Each row is a point on a tangle of strands that fork and nearly touch. The rows are in no order.
In the rows, zero is written as 128.
Points whose rows are less than 103 apart are linked; no others are. Some points are linked to none.
z_502: [107 127 133 107 118 160 151 121 125  89 148 142 122 120 128 149 133 154
 142 164 117 107 160 143 135 161 124 178 117 121 145 137 142  97 144 116
  83 118  86 149  98  95 111 107 182]
z_530: [117  84 128 184 121 145  98 130 145 120  96 142 109 111 108  92 147 173
  77 124 110  88 133  97 117 142 125 139 125 107 156 156 114 145  91 120
 103  91 138  84 104 194 125 132  65]
z_463: [151 113 122 163 138 111 103 112 135  91 115 125 118 122 156 102 173 151
  93 102  94 118 120 122 127 121 103  97 125 109 159 131  83 141 139 101
 142 110 146  55 125 200 172 144  65]
z_455: [165 116 100 140 126  53 140 108 142  92 113  91 147 137 163 109 158 112
 117  96 130 152 103 145 140 100 112  66 153 132 121 108  96 139 136 111
 170 158 154  83 157 149 171 143 111]
z_889: [130 133 128 122 137 121 121 116 138  57 113 130 117 125 139 135 162 156
 102 130  91 132 137 144 136 129  98 138 100 119 170 137  83 123 162  97
 129 108 130  95 111 186 135 119 123]
z_640: [127 108 101 139 112 159 153 116 128 116 177 143 130 118 159 129 134 140
 158 155 109 104 166 119 155 155 148 177 149 103 136 108 149 120 139 124
  79 101 106 122 129  76 163 136 162]
z_657: [111 159 178 109 152 119  96 146 154 114  55 139 117 150  78 149 158 150
  76 102 162 142  88 148  98 107  58 108  72 147 179 165  93 126 135 119
 158 121 153 113 113 230  62 121 107]
z_370: [102 173 173  76 111  94 145 120  90  90 128  96 129 110 110 159 101 114
 152 151 150 159 118 168 121 142 152 131 119 169  71 155 152 104 146 121
 132 150  81 204 109  80  81  92 174]
z_914: [177 159 122  75 148  71 152 121 133 125 145  66 152 138 142 149 108  63
 171  76 141 204 100 182 128  77 138  60 120 169 112  79 118 155 171 154
 205 177 158 123 168 127 138 141 159]
z_662: [101 124 140 115  92  56 129 103 109 102  99  73 128 108 105 121 133 134
 109 152 151 136 105 146 114 152 141 111 152 143  84 172 139  91  92 103
 123 149  93 180 108 101  93 107 139]
z_895: [103 126 144 104  97  64 130  97 120  28 104 108 116 109 100 144 168 173
  93 152 107 131 142 163 135 150  85 137 103 146 127 175  94  84 142  72
 119 132  94 143  86 139  80  87 159]
z_918: [158 160 124  62 138 117 171 108 133  73 163  97 150 120 146 165 132 107
 182 126 100 175 154 182 159 100 125 114 113 159 135  85 108 137 202 128
 161 158 139 130 141 125 136 117 185]
z_578: [147 108 122 153 150 165 105 130 148 144 144 151 128 117 170 108 146 141
 120 102  93 113 133  98 126 127 127 134 129 103 165  97 107 163 137 130
 137 104 163  46 119 177 194 159  46]
z_729: [143 128  84 135 132 212 148 158 127 201 206 187 142 144 169 142 100 105
 168 118 110 126 151 102 153 123 154 174 140 118 129  76 148 145 142 180
 108 102 126 120 166  63 176 157 137]
z_628: [140  75  92 188 121  76 114 108 136 132 114 104 142 129 155  78 144 127
 110 120 126 112 135 102 145 123 134  86 186 103 113 129 137 142  81 103
 124 129 153  87 146 129 179 142  78]
z_587: [150 141 138 122 172 152  97 148 149 177 103 151 134 158 139 118 131 104
 123  93 156 154  90 126 109  90 102  84 119 132 154 103 107 173 132 156
 174 152 183  75 151 174 143 159  61]
z_197: [127 129 126  97 100  68 158  86 121  35 138  91 129 105 140 148 160 143
 140 145 102 144 152 179 152 140 116 129 129 149 109 136  99 101 164  84
 134 148 109 142 114 108 123 100 172]
z_827: [134 100 100 153 120 131 132 102 126  76 145 131 119 116 159 118 151 151
 123 149  91 108 156 114 154 149 126 157 140  99 155 126 120 127 141 106
  97  92 121  90 116 133 164 129 130]
z_164: [118  87 106 162 108 149 135 109 129  75 156 143 115 107 145 114 148 169
 122 162  89  83 168 105 152 165 135 186 131  97 158 136 137 113 131 106
  68  73 102 103 103 116 153 125 136]
z_890: [159 127 125 145 164 130 110 152 134 213 104 136 132 166 130 102 109  88
 118  92 173 159  90 119 108  89 121  54 145 136 114 108 138 171  88 157
 178 178 184  97 169 148 137 161  69]
z_961: [128  90  86 181 105 130 138 110 125 183 174 138 136 120 160 103 119 117
 152 137 120  98 158 103 155 139 168 135 190  94  98 109 166 143  94 142
  83 113 128 129 157  57 184 159 129]
z_114: [ 72 149 161 112 111 167 125 165  98 167 122 147 108 128  70 146 102 137
 109 156 157  96 123 118 106 154 135 157  99 154 100 174 164  85 108 138
  90 117  73 224  94  91  62 106 176]
z_351: [154  88  88 172 125  83 126  98 130 115 132 105 148 128 178  91 154 120
 125 116 113 124 135 105 154 120 134  90 183  99 121 108 122 145 116 106
 135 128 154  73 148 128 197 144  88]
z_471: [172 137  98 109 142  99 154 107 128 136 153  85 152 135 166 128 129  75
 175  96 131 176 112 150 149  93 149  81 154 132 118  72 118 163 163 149
 172 166 161  98 162 109 176 143 137]
z_264: [163 125 121 156 156 101 125 151 128 217 108 110 133 163 124  96  99  78
 114  94 178 160  90 115 102  86 144  47 164 133  82 115 150 161  63 149
 184 184 180 114 175 131 135 161  81]
z_795: [106 132 152 128 143 163  98 154 144 154  87 159 110 146  87 140 122 142
 105 129 150 118 111 114 109 127  98 139  97 123 162 150 126 133 121 143
 122 120 138 127 122 170  78 120 121]
z_727: [144 101  97 169 117  79 128 114 128 171 122  90 141 130 140  91 121 100
 131 126 150 129 119 119 126 116 161  77 191 111  86 126 152 137  69 123
 134 157 146 125 157 100 154 145 106]
z_439: [159 123 109 120 118  42 147 105 140  77 114  87 144 132 151 123 157 115
 116  99 129 156 104 161 136 104 106  72 138 143 118 115  87 128 141 106
 170 163 144 103 150 149 150 133 134]
z_698: [104 154 141 122 145 198 119 179 124 199 129 172 115 155  88 146  91 116
 124 119 156 119 117  99 108 121 120 147  98 138 126 126 142 116 121 159
 134 118 125 182 133 114  78 125 164]
z_617: [127  95 105 139  98  75 143  73 107  28 138 102 117 103 156 122 170 155
 132 154  88 116 163 147 161 156 121 144 146 120 121 148 104 100 144  71
 104 106 101 125 111 104 149 106 153]
z_532: [122 145 139  84 106 100 161  98 119  57 141  96 131 113 131 159 142 136
 152 147 111 152 155 175 142 140 125 139 124 149 111 131 118 104 168 101
 129 151 104 155 110 105 109  96 181]
z_231: [147 128 122 139 141 128 114 114 137  68 124 131 111 121 157 124 173 158
 101 118  77 117 137 133 133 126 102 130 100 113 173 134  77 133 169 101
 133  98 137  68 116 203 163 132  92]
z_924: [133 112 110 117  96  62 159  74 111  28 140  91 126  98 154 134 163 148
 143 147  93 130 158 165 158 148 123 136 145 135 110 136 100  97 155  70
 125 131 104 136 119  96 139 104 162]
z_984: [ 79 170 182  81 101  99 122 133  90 113  99 103 120 122  69 152 114 144
 104 158 167 129 106 145 101 147 119 133  99 162  99 187 144  86 116 117
 111 145  81 208  84 115  42  82 163]
z_794: [160 155 115  73 143 114 159 110 135  87 148 101 148 135 149 152 141 104
 163 116 107 172 135 175 153  94 118 107 117 147 140  86  94 142 193 133
 165 160 153 113 144 140 147 130 164]
z_524: [128  76  89 172  99  80 128  83 116  89 137 101 129 111 158  91 157 142
 132 146 107 100 152 115 158 157 141 129 180  96 109 136 134 119 103  89
  98 107 117 117 129  98 165 125 130]
z_76: [134 119  90 151 134 206 131 163 129 215 187 191 131 146 152 134  97 110
 152 111 115 118 141  92 141 123 149 162 141 117 127  86 144 149 123 182
 110 107 140 122 167  77 166 165 116]
z_764: [151 107 125 161 145 146  97 121 144 131 131 139 123 117 165 100 164 145
 107  95  96 117 125 107 125 123 113 108 128 101 158 112  97 157 130 115
 145 106 162  42 118 190 190 156  37]
z_745: [161 119  96 127 120  76 144  90 121  31 145 112 133 113 174 128 170 141
 136 133  76 136 149 152 163 115 111 117 132 126 140 117  80 122 177  90
 137 124 135  88 137 141 180 124 138]
z_750: [160 127 120 162 144  89 126 152 123 216 111  99 130 154 120  93  90  76
 112 105 178 157  94 112  98  91 160  49 170 132  65 127 164 149  53 146
 175 178 166 141 175 115 132 157  94]
z_824: [ 98 179 163 100 151 185 123 178 114 183 125 153 119 155  80 159  86 106
 129 123 172 138 104 116 104 111 119 132  88 149 117 129 137 110 130 145
 154 133 125 202 123 123  62 113 183]
z_288: [107 196 172  82 156 174 139 168 110 166 127 144 123 153  85 169  83  97
 143 121 172 157 106 133 110 104 115 128  77 156 122 118 128 112 148 143
 174 142 132 198 120 129  63 103 189]
z_693: [166 130  98  97 126  99 160  93 122  38 164 107 144 116 174 142 161 131
 153 138  77 150 161 163 172 113 118 125 128 135 146  94  85 133 192 101
 144 137 141  97 141 128 180 125 159]
z_900: [ 76 153 181  89 111 130 121 142 106 116  96 125 114 128  62 159 127 157
 106 161 156 115 121 133 106 147 100 152  83 147 132 182 140  80 122 118
 100 134  87 188  76 129  42  79 171]
z_457: [122 136 153 136 158 189  88 158 159 164 105 170 115 141 121 127 129 141
 110 111 137 119 117 105  99 121 105 137  95 124 178 126 110 160 131 151
 139 112 160  87 126 191 116 140  67]
z_10: [156 102 106 161 152 132 112 127 140 180 132 141 147 137 169  99 127 109
 130  98 131 133 120 104 138 101 137  83 173 106 132  86 135 175 107 142
 149 146 182  58 155 129 205 165  48]
z_153: [136  82  98 183 107  63 114  93 122  56 110 106 116 109 146  89 171 164
  99 129  95 102 133 118 148 140 116 107 145 103 134 165  99 115 108  81
 112  95 115  88 125 156 158 123  94]
z_715: [ 91 148 180 110 142 140 101 147 147 108  58 143 112 142  65 153 151 167
  80 122 149 121 100 133 103 125  70 140  66 139 180 172 106 114 135 117
 132 111 133 131  95 215  49 101 124]
z_28: [142 149 129 107 170 209 111 154 150 161 146 182 135 147 153 148 118 121
 147 116 122 129 130 105 117 115 113 160  91 119 178  82 115 153 168 166
 144 116 155  84 140 155 149 141  98]
z_54: [102 131 150 129 140 152 103 153 137 170  89 150 109 143  78 129 113 138
 103 133 155 122 109 112 107 130 108 129 108 125 141 155 135 123 106 138
 119 130 132 146 124 152  72 120 132]
z_843: [ 91 104 128 140  84 100 134 104 103 130 122 106 118 103 111 107 126 144
 125 162 127  83 141 125 126 179 166 153 167 124  80 163 168  99  83 105
  66 118  73 193 109  63 119 125 152]
z_218: [162  99  91 159 127  74 132 100 129  98 128 101 152 129 185  98 161 119
 124 106 110 139 120 124 154 107 124  80 168 109 128 105 106 144 135 105
 150 137 158  70 150 138 201 144  92]
z_200: [129 171 144 119 141 104 126 157 104 167 134  96 138 129 112 120  71  61
 142 117 180 184  73 130 112 113 182  83 147 160  57 128 174 140 102 148
 175 157 127 215 144  82 110 147 166]
z_679: [128 162 168 103 160 125 106 150 138 160  64 136 125 168  83 141 128 115
 100 102 183 160  75 140  94  90  76  87  92 142 150 148 109 132 123 142
 179 154 165 129 138 196  64 131 114]
z_725: [151 155 102 107 142 176 161 139 118 162 187 139 134 133 157 148 102  91
 185 126 129 147 139 130 148 119 155 143 131 123 122  86 140 151 162 155
 130 137 130 139 155  77 155 136 176]
z_75: [113  86 136 187 121 175  99 150 160 155 112 167 110 112 109  96 132 171
  92 117 110  78 133  88 104 143 133 159 118 112 163 141 121 158  96 148
 104  93 148  87 110 189 133 142  49]
z_323: [145 114 126 144 148 195 105 146 157 165 162 179 129 120 169 117 133 140
 138 103  90 109 139  92 116 136 129 164 114 104 173  88 116 164 137 151
 125 102 159  53 124 161 187 156  51]
z_80: [143 119 109 175 132  80 127 147 122 213 108  96 131 141 109  88  90  90
 107 120 169 141 105 110 101 104 172  61 179 129  57 144 172 135  34 142
 152 163 152 161 164  99 135 157  95]
z_615: [129 103  94 158 101 139 153 108 119 163 185 128 132 114 164 118 121 115
 172 144 121 101 155 119 153 150 178 151 182  99  90 108 168 135 109 132
  81 108 107 148 152  45 177 152 156]
z_475: [109 129 141 108  90  98 158  95  93  87 147  97 127  98 144 139 123 132
 160 159 121 112 148 153 137 175 171 158 161 134  76 140 158 102 132  99
  89 131  69 186 109  52 124 106 174]
z_318: [132 157 116 113 150 246 134 179 145 160 172 210 146 148 143 162 104 138
 161 126 109 112 157 101 119 124 119 206  83 131 185  87 137 108 165 175
 116  87 110 123 139 118 127 128 143]
z_926: [128 153 151 112 161 171 107 140 156  99 107 151 116 134 134 147 158 153
 104 113 112 123 124 136 112 121  88 146  70 125 190 128  86 138 171 122
 146 105 149  84 108 217 121 125  94]
z_558: [ 98 136 132 140 137 211 113 187 130 215 134 187 113 158  86 141  88 119
 115 120 148 111 125  94 109 128 121 160 102 144 119 128 150 115 106 167
 124 109 120 184 134 108  83 133 153]
z_962: [133 149 117 122 147 238 121 179 145 179 167 216 139 152 143 155 105 132
 155 113 107 114 145  92 113 123 121 195  89 130 177  85 134 127 153 181
 115  87 126 114 146 120 133 136 121]
z_736: [165 134 108 118 160 153 129 127 137 162 148 136 149 144 169 123 127  93
 153 103 129 153 117 122 143 101 131 102 144 113 145  74 117 174 158 156
 156 153 175  71 155 128 187 153  99]
z_414: [ 99 118 135 125  83  78 146  95  89 107 132  89 130  96 134 119 120 131
 146 160 132 102 131 140 130 178 183 145 183 131  63 154 167 103  99  98
  81 124  68 200 117  50 124 114 152]
z_553: [123 123 114 119 120 161 153 117 131  94 159 141 124 122 148 142 135 147
 150 160 109 112 166 131 149 155 132 179 128 107 150 120 138 112 146 119
  86 114 103 128 114  97 138 120 170]
z_723: [114 213 185  63 164 170 149 163 112 144 135 136 126 150  84 181  80  89
 160 119 165 173 110 148 118  89 116 123  64 165 123 103 127 111 171 147
 194 154 134 195 121 133  61  99 202]
z_981: [108 138 160 131 155 177  91 157 156 150  85 166 109 141  98 132 131 152
  98 117 146 113 110 111  98 126  95 145  82 128 182 144 112 143 131 145
 133 108 150 107 119 200  86 123  91]
z_525: [ 88  91 122 177  99 159 118 156 134 202 112 166 108 122  67 110 106 143
  98 155 130  77 144  97 122 153 147 165 135 127  95 169 167 108  71 157
  70 100  91 185 117  86 104 143 132]
z_728: [164 175 139  55 149  88 152 121 129 107 154  73 150 125 132 169 100  69
 186  95 127 208 117 190 134  82 135  79 102 179 112  82 122 144 190 149
 199 167 150 144 158 123 117 126 185]
z_112: [ 84 146 183 105 136 132 101 152 132 128  57 141 112 142  51 155 132 161
  83 137 159 119 102 128 102 129  74 143  72 139 164 180 122 102 121 120
 123 122 121 153  90 186  38  90 141]
z_401: [167 132 100 123 146 124 144 116 127 157 158 107 151 140 169 120 124  83
 162 102 135 160 116 128 150  97 149  87 164 114 124  74 123 170 151 151
 160 161 169  87 162 109 185 147 117]
z_968: [131  93  97 178 111  90 127 111 126 177 131 103 137 128 135  89 120 113
 133 139 140 109 133 111 131 135 167  96 194 104  82 132 161 139  67 126
 109 140 136 139 152  85 158 147 115]
z_301: [129  85  87 190 105 105 126 110 129 182 146 123 138 116 145  88 120 121
 136 138 129  94 152 106 141 137 169 115 195  94  88 122 165 139  72 134
  91 123 137 128 150  76 174 153 113]
z_872: [156 146 124 108 175 203 105 157 147 188 151 183 142 144 164 133 117 109
 154 102 126 136 117 102 117 107 120 139 108 119 163  73 114 177 155 172
 159 129 176  70 150 143 175 157  75]
z_260: [137  77 104 189 121  95 107 118 140 148 105 120 132 129 132  83 132 132
 100 124 130 104 135 103 133 125 139  97 179 104 119 134 141 143  71 117
 113 127 149  93 139 140 160 146  73]
z_887: [180 147 108  90 150  83 154 117 130 133 147  70 154 138 156 135 121  63
 174  79 139 192 103 168 137  81 149  62 138 151 112  72 118 161 165 156
 196 176 165 108 170 120 161 143 145]
z_217: [111 145 150  93 100 117 163 106  91  85 160 108 131 100 142 156 111 128
 173 161 118 121 151 162 137 171 176 166 151 141  75 137 168 100 144 109
  91 132  58 192 107  46 120 101 182]
z_761: [ 80 139 160  99  85  49 124 111  94 101  90  76 124 105  83 125 125 151
  92 163 166 126 101 142 105 163 138 125 140 160  81 197 145  87  86 103
 104 146  73 204  94  98  66  93 131]
z_800: [161 112  95 146 123  85 130  89 119  45 141 116 127 115 180 117 174 147
 124 126  68 125 147 133 155 119 113 115 135 106 150 125  78 130 166  91
 127 102 134  69 131 156 195 130 110]
z_535: [125 131 143 147 134 232 105 182 165 170 142 208 122 133 129 130 124 163
 136 104 102  89 141  85  91 135 121 200  77 128 185 103 127 142 129 177
 111  78 137  92 120 173 126 136  68]
z_577: [145  94  95 167 115  63 120  91 123  55 120 105 126 113 162 101 169 151
 107 125  94 117 135 126 153 128 113 103 148 107 139 145  91 117 129  83
 126 107 126  87 132 152 175 125 104]
z_798: [140 154 123 126 132 129 143 137 107 167 166 109 128 125 140 131  93  71
 176 123 148 163 108 131 128 123 185 110 157 134  71 110 164 148 125 144
 146 145 122 176 149  68 140 142 172]
z_274: [163 146 120 107 175 180 114 144 139 178 143 160 148 146 168 131 119  99
 154  99 130 153 112 115 128  96 120 115 121 118 156  69 110 180 166 164
 170 146 182  67 153 139 181 157  79]
z_240: [156 135 127 131 164 131 113 145 141 187 104 136 137 161 135 113 122  91
 122  95 168 160  87 126 114  86 113  63 137 134 130 103 121 165 113 156
 180 173 182  87 162 155 142 158  77]
z_986: [151 188 155  43 154 109 155 126 127 102 148  87 143 128 116 179 100  76
 184 102 130 205 119 186 130  76 120  86  83 184 119  90 117 136 192 149
 197 164 149 155 150 134  92 115 191]
z_565: [133 197 166  58 153 137 151 138 115 123 136 110 133 141  98 176  92  83
 172 117 146 188 113 168 122  88 119 105  80 167 113 105 125 124 177 147
 192 158 141 177 132 132  79 106 193]
z_569: [111 177 178  63 115 106 156 115  96  64 145  97 139 101 123 176 102 113
 173 155 130 157 142 182 132 140 152 140 112 178  78 137 157 105 174 118
 135 154  77 196 114  77  83  89 188]
z_917: [141 112 113 146 134 202 120 149 156 160 179 187 135 119 174 122 126 144
 143 116  82  99 151  90 128 143 137 185 115 100 175  82 129 147 142 158
 106  84 144  62 127 136 188 153  71]
z_743: [107  81 109 164  95 100 126  94 123  98 122 113 119 110 127  96 147 155
 118 158 115  93 152 112 146 165 139 149 160 103 117 150 141 113  96  97
  79 103 104 132 111 100 137 125 139]
z_73: [150 152 125  96 159 152 132 130 140 131 121 135 137 152 143 143 132 108
 141 117 132 156 119 141 135 102 107 115 115 125 158 100 101 152 169 146
 156 149 163  97 143 155 140 134 125]
z_409: [129  70 104 195 109  83 104 101 130  91  97 110 119 112 130  81 155 161
  86 127 106  94 137 101 141 139 127 109 156 103 131 163 120 126  86  88
 108  95 124  91 122 165 148 127  78]
z_771: [ 64 146 163 123 117 183 114 181 104 196 115 156 108 138  51 142  94 136
  95 146 161  97 113 103 100 140 128 157  92 162 101 173 161  88  94 151
 106 109  86 232  98 105  53 112 169]
z_629: [ 95 132 146 109 113 157 142 132 115 118 135 140 115 121 103 149 121 154
 133 163 131  95 149 132 124 161 127 174 110 130 131 156 152  91 129 121
  78 121  74 176  91  90  87 100 182]
z_111: [111 116 150 151 129 104  94 156 131 195  60 121 115 139  50  99 105 136
  67 135 169 121  98 113  88 120 118 100 133 131 107 188 152 117  51 137
 127 148 134 164 127 154  66 130 104]
z_468: [138 143 129 113 149 127 121 130 139 145 102 124 130 153 125 130 128 106
 125 110 151 156 100 136 124 108 108  97 125 126 142 118 110 144 136 137
 155 152 158 106 142 159 112 135 117]
z_965: [ 99  87 116 153  84 109 132 100 114 112 128 118 116 104 118 100 138 157
 124 168 118  77 158 115 142 176 152 162 162 112 100 155 159 102  90 100
  61 105  82 157 105  75 131 127 152]
z_611: [127 156 164 125 156 120 104 168 126 209  82 125 120 163  68 117  94  98
  90 111 194 157  72 119  87  95 108  74 118 142 103 155 139 127  77 151
 184 165 161 171 145 163  58 139 119]
z_964: [136 113  91 144 109 162 162 118 121 147 194 148 132 120 170 130 125 122
 173 145 114 106 165 122 160 149 165 173 163 102 118  98 158 131 135 139
  80 102 106 134 146  51 173 146 164]
z_690: [134 141 133 126 154 226 100 175 154 181 148 203 128 142 141 141 114 136
 145 106 112 113 137  88 102 125 117 180  86 124 182  87 122 151 145 178
 127  99 148  93 137 154 142 141  82]
z_52: [ 94  86 125 174 104 152 112 145 146 167 105 162 111 121  78 110 117 158
  95 153 127  77 140  93 124 151 140 164 128 117 125 163 154 122  81 142
  69 102 105 147 116 117 105 132 124]
z_489: [ 79 155 181  93 124 135 112 151 116 128  79 132 113 137  55 159 125 158
  96 150 162 116 112 131 101 133  86 149  77 144 148 179 129  88 122 121
 113 130 106 173  85 153  36  82 164]
z_495: [108 123 133 114 110  87 128 102 124  36 108 114 114 118 111 141 163 168
  99 148 100 127 146 152 142 147  91 144 105 133 146 165  97 100 145  80
 115 123 101 126  94 151 102  95 157]
z_96: [ 98 161 164  90 108 144 158 130  75 103 159 128 131 108 130 165  93 122
 161 158 131 116 146 155 130 163 174 170 131 156  75 149 173  93 145 119
  90 125  44 221 101  44  98 104 191]
z_752: [151 162 119  91 144 149 167 122 114 126 177 111 137 127 150 152 106  90
 197 129 127 164 143 154 151 122 159 134 127 133 119  88 138 144 175 144
 141 152 126 147 145  83 145 121 189]
z_566: [125  82 118 190 127 108  99 130 148 164  91 130 125 131 109  88 122 138
  90 127 140 102 132 105 122 125 137 107 163 110 124 144 142 145  63 128
 109 125 146 105 132 150 133 145  75]
z_169: [123  86 126 183 127 109  94 135 150 173  71 131 119 131  83  88 122 147
  77 132 146 104 122 107 113 129 131 108 154 116 122 163 147 138  56 128
 110 131 140 119 127 155 107 139  80]
z_63: [112 106 135 167 123 205 102 168 164 169 129 197 117 121 114 116 122 163
 111 112 104  81 140  84 100 142 131 187 101 119 171 124 130 150 107 168
  97  82 139  95 120 166 128 144  62]
z_772: [145 115 111 146 127  97 128 122 134 157 113 101 135 142 137 105 127 103
 125 118 151 147 107 123 127 113 137  82 167 116 112 121 132 141  97 128
 144 160 149 111 152 125 140 140 113]
z_925: [144  91  90 170 123 119 121 103 127 118 153 125 139 120 179  99 144 131
 128 127 102 111 148 100 158 132 139 124 170  89 135 105 127 148 123 117
 109 109 148  73 136 124 195 146  94]
z_210: [ 98 128 156 133 132 134  95 160 128 183  75 139 110 139  56 119 107 136
  85 139 166 119 101 111  95 128 109 123 112 132 126 175 144 112  81 138
 118 137 129 170 119 150  60 120 130]
z_92: [132  99  98 144 112 105 140  86 114  42 147 117 119 111 164 121 164 156
 134 156  84 114 166 134 163 150 123 154 142 106 144 137 108 113 145  86
  98  99 113 105 113 117 163 116 147]
z_132: [ 86 148 156 102 110 166 143 146  98 136 140 143 113 121  97 154 108 142
 130 161 142  98 138 132 115 160 141 168 107 148 106 164 164  86 123 130
  84 117  61 211  92  76  76 102 186]
z_491: [110  81 110 179 101 168 129 126 147 108 145 164 115 103 126 110 135 172
 110 149  93  73 159  89 141 165 144 193 125  99 157 137 145 122 114 128
  61  67 103 104 103 131 143 133 114]
z_97: [115 118 131 117  90  30 138  99 118  94 103  62 134 106 120 121 135 128
 113 138 155 143 102 153 117 145 140 102 159 146  78 167 126  97  95  97
 141 154  98 172 116 100 110 113 135]
z_32: [126  77 122 195 115 116 100 116 135  99 100 127 108 107 121  83 159 174
  77 119  98  89 134  98 126 138 125 121 137 102 153 163 108 140  94 102
 110  89 132  77 112 197 143 128  58]
z_88: [160 152 116  87 148 116 146 118 137 103 131 111 145 142 145 144 139 100
 150 110 122 166 120 162 145  94 113 100 119 136 147  90  95 149 182 136
 164 159 160 100 148 148 150 135 144]
z_963: [151 163 127  71 140 148 173 117 123 100 175 108 140 123 146 168 116 101
 199 137 116 167 158 171 154 120 145 137 116 144 126  89 132 136 187 138
 148 152 121 148 138  93 136 110 193]
z_543: [ 91 131 159  93  86  53 131  97 112  48  95  91 121 107  92 147 158 168
  88 158 126 128 131 165 127 160  95 139 107 160 109 184 108  79 132  80
 114 143  83 166  78 126  62  81 153]
z_46: [141 119 103 138 131 191 142 130 145 103 184 166 134 111 175 133 135 154
 138 146  78 101 170 105 145 146 134 200 112  96 181  99 130 119 163 133
  92  81 119  77 115 128 173 139 119]
z_42: [142 111 108 148 128 191 129 136 149 125 182 171 130 115 175 123 133 149
 137 130  76  98 162  93 141 149 139 192 117  94 175  95 128 135 151 140
  94  77 129  66 118 138 187 145  93]
z_283: [150 151  97 115 146 207 157 153 121 182 197 170 139 142 158 153  98  97
 177 119 129 138 145 114 146 121 151 163 124 122 130  80 139 143 160 171
 130 121 125 137 160  77 153 143 169]
z_449: [136 135 142 129 170 179  87 151 153 173 114 168 123 144 134 127 129 128
 121 104 137 133 109 112 106 109 107 118 106 126 171 108 109 170 133 152
 151 129 172  76 136 183 140 152  57]
z_952: [119  98 142 171 131  99  90 149 145 191  54 131 119 137  58  89 116 141
  66 131 161 112 111 109  96 121 121 104 142 127 116 179 150 129  48 130
 117 142 139 137 123 163  83 135  83]
z_406: [118 129 125 119 127 125 129 116 132  41 116 129 115 124 128 144 159 167
 104 143  94 125 149 145 142 139  97 151 102 122 168 151  94 108 159  96
 116 108 117 108  98 167 116 108 146]
z_295: [108  84 117 177 108 160 111 140 152 147 125 166 115 117 107 106 123 161
 102 143 111  81 144  92 128 153 142 172 132 106 144 143 145 133  94 143
  72  88 120 114 117 136 130 139 104]
z_315: [121 155 169 112 156 117 102 149 150 137  58 134 124 161  82 142 144 131
  86 103 171 153  81 146  99 102  67  93  88 145 162 154 102 134 122 131
 168 140 155 116 128 211  68 131 104]
z_44: [147 160 127  91 171 190 132 139 145 132 140 158 141 147 156 154 123 116
 152 121 120 140 135 127 131 110 110 148  97 119 178  85 108 150 186 154
 149 132 154  91 137 152 151 133 123]
z_397: [147 122 117 109 102  25 150 101 137  73 113  71 139 115 136 129 147 116
 122 110 139 160 105 172 129 118 121  78 139 152  99 134  94 112 131  99
 169 166 130 128 137 127 129 125 147]
z_436: [135 121 124 115  92  10 150  96 131  71 110  60 137 103 135 132 143 122
 120 123 146 155 101 171 125 133 129  84 143 156  80 149 104 102 117  97
 169 158 113 154 130 110 120 119 141]
z_53: [116 163 166  66 112 119 169 104 105  58 152 102 133 100 128 179 118 130
 175 160 113 149 158 183 142 145 142 150 116 163  96 131 143  97 178 110
 125 154  80 178 109  83  95  88 193]
z_659: [143  98  97 161 122 125 128 100 127  96 155 129 131 116 176 109 147 139
 129 135  91 111 154 108 159 140 134 142 152  91 147 111 121 139 140 112
 106  96 138  77 125 131 187 137 107]
z_755: [ 79 150 171  85  86  65 131 111 100  80  94  87 125 110  82 149 136 152
 101 160 152 131 116 159 109 162 113 138 113 161  96 189 130  79 124  98
 109 149  79 191  80 115  52  82 150]
z_507: [148 136 120 124 137 100 131 125 134 152 109 101 133 148 131 123 126  94
 130 106 154 163  95 140 122 106 127  77 145 127 115 120 119 142 118 139
 161 166 152 116 151 140 122 138 126]
z_536: [142  82  82 165 103  78 143  78 112  80 153  96 139 110 182  96 159 133
 151 142 102 111 157 119 166 149 143 129 180  95 113 123 129 125 127  90
 108 112 127 110 136  90 186 129 136]
z_83: [ 89 166 166  95 113 157 148 148  76 127 152 135 124 117 116 161  89 118
 146 156 146 112 135 143 121 160 167 161 120 164  78 158 176  93 134 128
  92 119  51 234  99  57  86 107 189]
z_673: [124 161 171 102 145 104 112 154 124 174  71 113 122 164  65 136 114 109
  94 111 189 164  68 133  88  99  90  78 104 147 121 163 123 117  99 141
 184 165 151 159 135 176  54 126 131]

Follow the links from the first point to the second, and from the first to the third. Name the last point that the two ways share.
z_73; z_401; z_32 => z_28
z_260; z_455; z_164 => z_351
z_274; z_535; z_772 => z_28
z_52; z_197; z_351 => z_827
z_495; z_397; z_715 => z_755
z_566; z_827; z_439 => z_351

A fork is a point with three links, a tip a point with one. Leave the first point through the second and follow the links. Name the first fork or tip that comes.
z_965; z_743 => z_536
z_217; z_96 => z_132
z_918; z_794 => z_73
z_530; z_32 => z_693
z_112; z_489 => z_755
z_924; z_197 => z_370
z_662; z_97 => z_351
z_532; z_197 => z_827
z_471; z_401 => z_28

Name the points in between on the shortest way along the links from the first point to the second, in order.
z_260; z_164 => z_628, z_351, z_925, z_659, z_827
z_97; z_755 => z_662, z_761
z_843; z_96 => z_414, z_475, z_217
z_83; z_771 => z_132, z_114
z_553; z_727 => z_640, z_964, z_615, z_961, z_301, z_968
